Points, in no order, along strands that fork and pass close to each other.
(in the rows, 128 means zero)
Two points are linked if the straight distance between their rows is under 92.9.
<875>: [146 139 143  73  96 106 116  99  92 179  95 138 187 124  88 121 117 121
 164 138 173 143 107  84 119 116]
<290>: [108 166 129 127 121 153 157 153 146 159 120  47 195  99 136  99 159 126
 121 117 104 156 154  77 179  99]
<253>: [122 124 120 149 153 116 136 160 148 104 106 137  95 123 141 145 131 120
 118 144 119 113 157 148 115 113]
<891>: [137 130 112 101 182  92 166 173 154 145  71 142 147 117 165 124 135 102
 146 180 148 109 171 110 135  46]
<803>: [154 187 145 178 126 199 122 165 170 120 136 119 137 125  95 153 162 115
  62  95  99 160 125  51  99 137]
<575>: [129 105 114 100 146  61 153 132  82 159 108  98 164 141 106 127 125 113
 162 154 141 127 143 117 135  98]
<634>: [127 133 150 139 109 163 104 132 146 107 144 143 109 116 131 132 124 137
 118 108 126 132 104 152 122 156]
<906>: [167 116 136 136 124 102 116 109  99 109  99 169  59 150  92 181 111 101
 100 141 100 101 135 146  60 141]
<133>: [145 171 131 179 121 197 130 194 204 104  96 149  98  95 145 158 163 101
  67 129 100 129 150  92 101 123]
<727>: [122 132 166  91  89 166  92  94 113 149 174 115 164 105 122 102 130 142
 159 108 147 155  66 137 150 165]
<274>: [150 164 168  93 100 162 109 118 158 151  78 194 130 100 115 139 111 105
 125 133 150 132 113  81  79 119]
<729>: [130 125 146  62 124 122 123 124 120 161  95 171 171  93 151 110 120 125
 170 160 190 133 108 111 138  87]
<816>: [142 158 186 120  85 212  89 123 159 125 157 167 116  96 120 133 125 129
 108  99 137 151  63 114 101 167]
<841>: [128 101 133 131 108 151  74  74 115 109 193 138 110 140 142 109 108 149
 143  83 126 141  80 198 139 206]
<902>: [123  88 112  96 178  66 161 120 128 115 131 175 126 156 195 102 100 147
 176 160 156  82 148 168 160  93]
<88>: [142 138 165  98 106 143 109 120 136 137 104 178 117 101 127 138 115 112
 132 134 154 136 100 127  94 128]
<538>: [156 185 160 168 122 193 112 132 150 126 139 133 135 137  67 159 139 108
  70  84 101 164 109  52  81 148]
<802>: [ 90 116 120  99 139 109 171 119 118 147 137  78 199 114 156  78 139 140
 167 145 135 134 140 114 193  96]
<420>: [115 116 117 141 131 104 145 122  98 141 152  72 149 136 108 125 144 133
 141 119 114 132 130 135 148 134]
<766>: [136 156 132 181 122 177 120 182 187  86  99 156  70 109 154 163 154 110
  75 127 101 118 152 127 102 128]
<331>: [122 102 104 112 175  46 168 142  93 139 111 108 145 154 132 132 125 116
 163 165 142 108 162 137 145  85]
<582>: [134 128 101 155 170 105 149 174 158  86  74 163  60 138 167 159 127 106
  94 172 108  87 199 150 106  84]
<35>: [122 136 168  70  99 167 110 131 140 146 107 190 150  72 176 105 118 131
 161 149 189 133  84 116 142 102]
<378>: [149 188 141 168 123 201 132 190 206 126 105 132 126  99 128 149 165 100
  71 119 100 149 130  61 107 121]
<312>: [131 124 134  85 135 106 150 143 123 148  95 137 157 106 145 113 125 119
 155 157 158 129 131 118 140  85]
<52>: [155 145 130  94 129  82 133 109 108 161  67 158 135 153  75 157 105  98
 145 151 146 128 146  87  73 101]
<715>: [106 167 145 133 111 191 141 148 162 135 153  68 175  87 147 100 154 141
 119 115 110 153 121  89 183 124]
<681>: [109  96  61 189 128 125 111  89 111 116 198  78  98 178 133 107 129 185
 114  79 104 129 147 179 151 198]
<26>: [108 116 152  93  99 165  94  89 126 126 176 141 145 108 153  83 110 154
 172 108 158 143  67 164 169 165]
<745>: [157 135 116 112 146  71 139 124 116 145  63 151 104 163  84 178 107  92
 119 160 127 112 161 101  66  94]
<804>: [ 93 120  70 197 147  87 164 141 102 139 148  34 128 165 111 122 167 150
 110 119  95 119 188 128 154 121]
<904>: [136 160 147 160 120 166 129 137 122 143 161  72 157 133  82 133 161 134
  96  94 105 165 112  89 142 146]
<781>: [144 121 122 137 159  96 137 153 126 100  80 156  72 137 131 166 121 103
 102 156 116 100 167 151  92 102]
<817>: [129 111 105 136 185  90 160 170 161  87  94 173  86 141 193 140 120 117
 122 172 125  81 194 159 131  70]
<934>: [ 91 117  57 189 159  92 174 143 124 122 139  57 112 161 143 116 156 166
 109 128 109 114 205 137 159 112]
<611>: [143 115 164  89  94 135  94  99 105 133 114 196 107 111 128 132 104 122
 141 133 155 127  85 149  89 145]
<58>: [131 121 125 118 130  87 142 130  96 155 126  91 157 134  90 132 132 117
 147 133 131 141 125 119 129 121]
<302>: [106 128  79 193 145 123 134 152 145  92 148 106  77 151 141 140 153 155
  98 104 107 113 189 153 137 144]
<311>: [109 118 125  91 134  82 163 129  91 165 122  82 194 125 126  94 131 123
 175 146 141 139 141 110 175  96]
<528>: [125  94 105 110 186  50 172 140 113 120 112 146 124 157 169 128 113 130
 156 174 145  85 173 153 147  78]
<569>: [ 94 107 117  95 118 141 140 102 127 122 169 119 173 114 170  67 114 167
 170 130 149 127 107 153 191 133]
<297>: [143  96 124  91 148  60 131 123  83 136  88 168 102 155 120 149 108 102
 149 171 142 100 134 144  98 102]
<686>: [154 127 159 148 108 147  96 100 106 124 163 137 107 139  77 160 129 127
 100  97 109 142  90 132  93 170]
<626>: [154 115 132 100 110  72 109  80  71 158 117 149 120 157  57 160 107 101
 143 135 138 124 104 108  73 143]
<818>: [136 134 163  77  84 151  93  99 107 168 145 132 175 100 107 105 125 137
 164 122 162 157  67 111 139 147]
<843>: [113  93 110 115 156  88 144 117 122 110 138 155 126 143 167  99  98 150
 161 141 150 108 135 174 156 118]
<340>: [131 120 117  87 167  83 169 154 132 156  87 122 177 123 157 107 134 107
 165 172 153 122 159 106 160  56]
<337>: [153 154 164 162 116 173  93 108 126 117 165 138 111 138  64 162 139 121
  75  84 103 157  91  93  80 169]
<463>: [122 136 132 172 124 145 115 118 104 136 182  76 131 143  91 138 160 143
 104  87 101 147 107 126 130 167]
<549>: [ 94 144 108 151 133 171 157 167 183 107 132 104 139  98 176 102 138 149
 125 136 125 127 153 126 170 109]
<429>: [160 136 132 124 124  84 116  98  89 159 115 121 132 165  42 160 114 103
 127 121 114 134 119  90  78 139]
<643>: [114 144 165  89  97 194 101 143 169 122 122 174 132  76 176 106 114 132
 146 128 166 136  73 129 139 127]
<138>: [109 112  90 166 146  83 152 127  86 144 151  48 138 159  98 130 153 138
 133 116 103 125 152 137 146 133]
<732>: [116 114  99 177 154 103 134 152 134  89 122 123  74 145 134 154 139 132
 106 130 106 106 180 165 122 129]
<216>: [ 84 133 136  89 106 167 137 114 138 136 167  88 189 101 164  68 133 161
 160 122 132 145 105 124 199 130]
<349>: [132 124 112 119 183  97 162 174 161 114  82 160 117 123 181 128 124 108
 137 178 142  97 180 134 133  59]
<373>: [120 102 108 170 128 125  93 109 120  89 164 138  74 155 134 137 114 146
 117  92 104 119 136 196 124 183]
<879>: [111 154 127 138 130 183 137 182 195 114 116 117 138  86 174 115 144 124
 124 140 125 133 136 110 154 105]
<102>: [130 149 174 103  77 200  95 135 164 121 126 186 117  78 157 124 115 125
 126 118 151 140  61 129 114 149]
<502>: [106 118 100 189 125 129 124 104 109 123 187  65 120 159 109 122 149 161
 121  89 103 132 130 155 150 171]
<698>: [150 162 147 100 109 168 125 152 183 152  69 175 144  86 146 129 122 100
 124 148 148 137 119  82  95  94]
<840>: [150  97 154  97 108 123  87  91  89 113 120 200  78 127 133 134  96 113
 136 130 142 110  97 183  93 154]
<871>: [ 88 103  69 140 150 112 189 131 138 114 149  87 170 141 180  75 125 182
 127 133 124 108 174 137 196 106]
<836>: [ 80 133 110 113 137 148 175 140 158 128 141  75 197  99 185  70 138 156
 144 142 129 133 151 107 201  94]
<123>: [155 141 131 150 130 108 130 117 101 154 134  88 140 155  54 160 137 119
 105 106 102 145 125  87  99 139]
<364>: [130 162 143 112 121 180 132 173 193 135  89 148 148  77 157 124 136  99
 119 147 140 137 123  91 122  97]
<492>: [139 154 164 131 101 174 114 134 150 132 140 131 129 105 106 137 135 125
 107 110 124 153  94 105 111 151]
<591>: [134  97 103 138 147  58 130 112  71 137 125 103 102 171  76 169 114 111
 136 140 117 114 129 143  94 133]
<478>: [158  91 138 100 105  92  87  66  66 139 137 158  99 149  85 152 106 107
 146 129 137 124  86 152  78 157]
<402>: [150 116 117 157 137  86 118 121  91 122 117 122  75 163  69 184 128 108
 102 126  97 117 138 132  78 142]
<171>: [145 102 146 147 106 149  65  79 109  93 180 149  82 145 121 135 115 134
 125  77 109 132  83 194 113 205]
<360>: [116 117 125 149 129 138 107 129 141  91 145 144  95 130 141 125 119 136
 122 111 123 118 133 177 130 156]
<50>: [142 122 156  84  98 118 112  98  97 165 131 145 155 116  95 123 120 124
 156 128 158 148  89 115 116 138]
<452>: [150 162 135 169 133 143 128 136 116 146 148  78 146 148  59 151 155 124
  79  86 102 159 124  69 115 143]
<22>: [ 99 105 119 108 140 126 145 120 145 113 147 138 155 123 177  81 107 160
 159 140 151 115 120 159 176 121]
<164>: [157 152 143 175 119 162 116 152 152  91 110 165  60 122 117 174 139 106
  67 117  92 117 144 123  80 145]
<706>: [119  88  83 176 131 111 101  90 109  99 178 108  89 174 132 123 114 156
 126  83 104 115 140 196 134 200]
<664>: [150 135 132  75 124  85 126 113 106 171  70 161 154 133 101 137 111 112
 160 156 175 133 126  94 101  96]
<514>: [ 79 144 101 134 128 184 161 154 192 109 141  94 170 101 200  71 134 168
 125 139 124 129 145 112 203 113]
<837>: [111 111 141 119  96 172  82  80 135 111 192 131 131 124 151  91 106 162
 155  92 138 144  77 183 165 192]
<914>: [162 104 145 125 119 114  97 105  93  94 116 182  52 135 116 153 107 110
 114 124 112 101 121 180  81 156]
<228>: [149 109 141 151 107 134  75  96 103 108 169 132  89 147  98 153 130 127
 106  89 102 134  89 168 100 188]
<935>: [145 113 114 112 163  65 148 146 108 127  73 152  89 153 117 169 116  94
 121 172 130 104 168 137  91  87]
<219>: [ 98 154 161  98  93 183 133 124 138 144 157  74 194  92 142  87 142 144
 148 114 121 163  93  93 190 134]
<20>: [ 79 102  58 165 159  91 192 136 118 127 140  60 157 157 158  91 144 172
 125 139 111 110 195 132 185 105]

A fork is a point with three links, a tip a point with one. Leave the first point through the second and follow the links. Name the first fork or tip that comes.
<337>, <686> => <935>
<26>, <837> => <164>
<634>, <360> => <478>
<402>, <906> => <575>

Follow the links from the first point to the second, and from the first to the third. Name the last point that the two ways share.
<804>, <879>, <216> => <575>
<340>, <302>, <875> => <781>
<841>, <302>, <891> => <781>
<843>, <138>, <402> => <575>
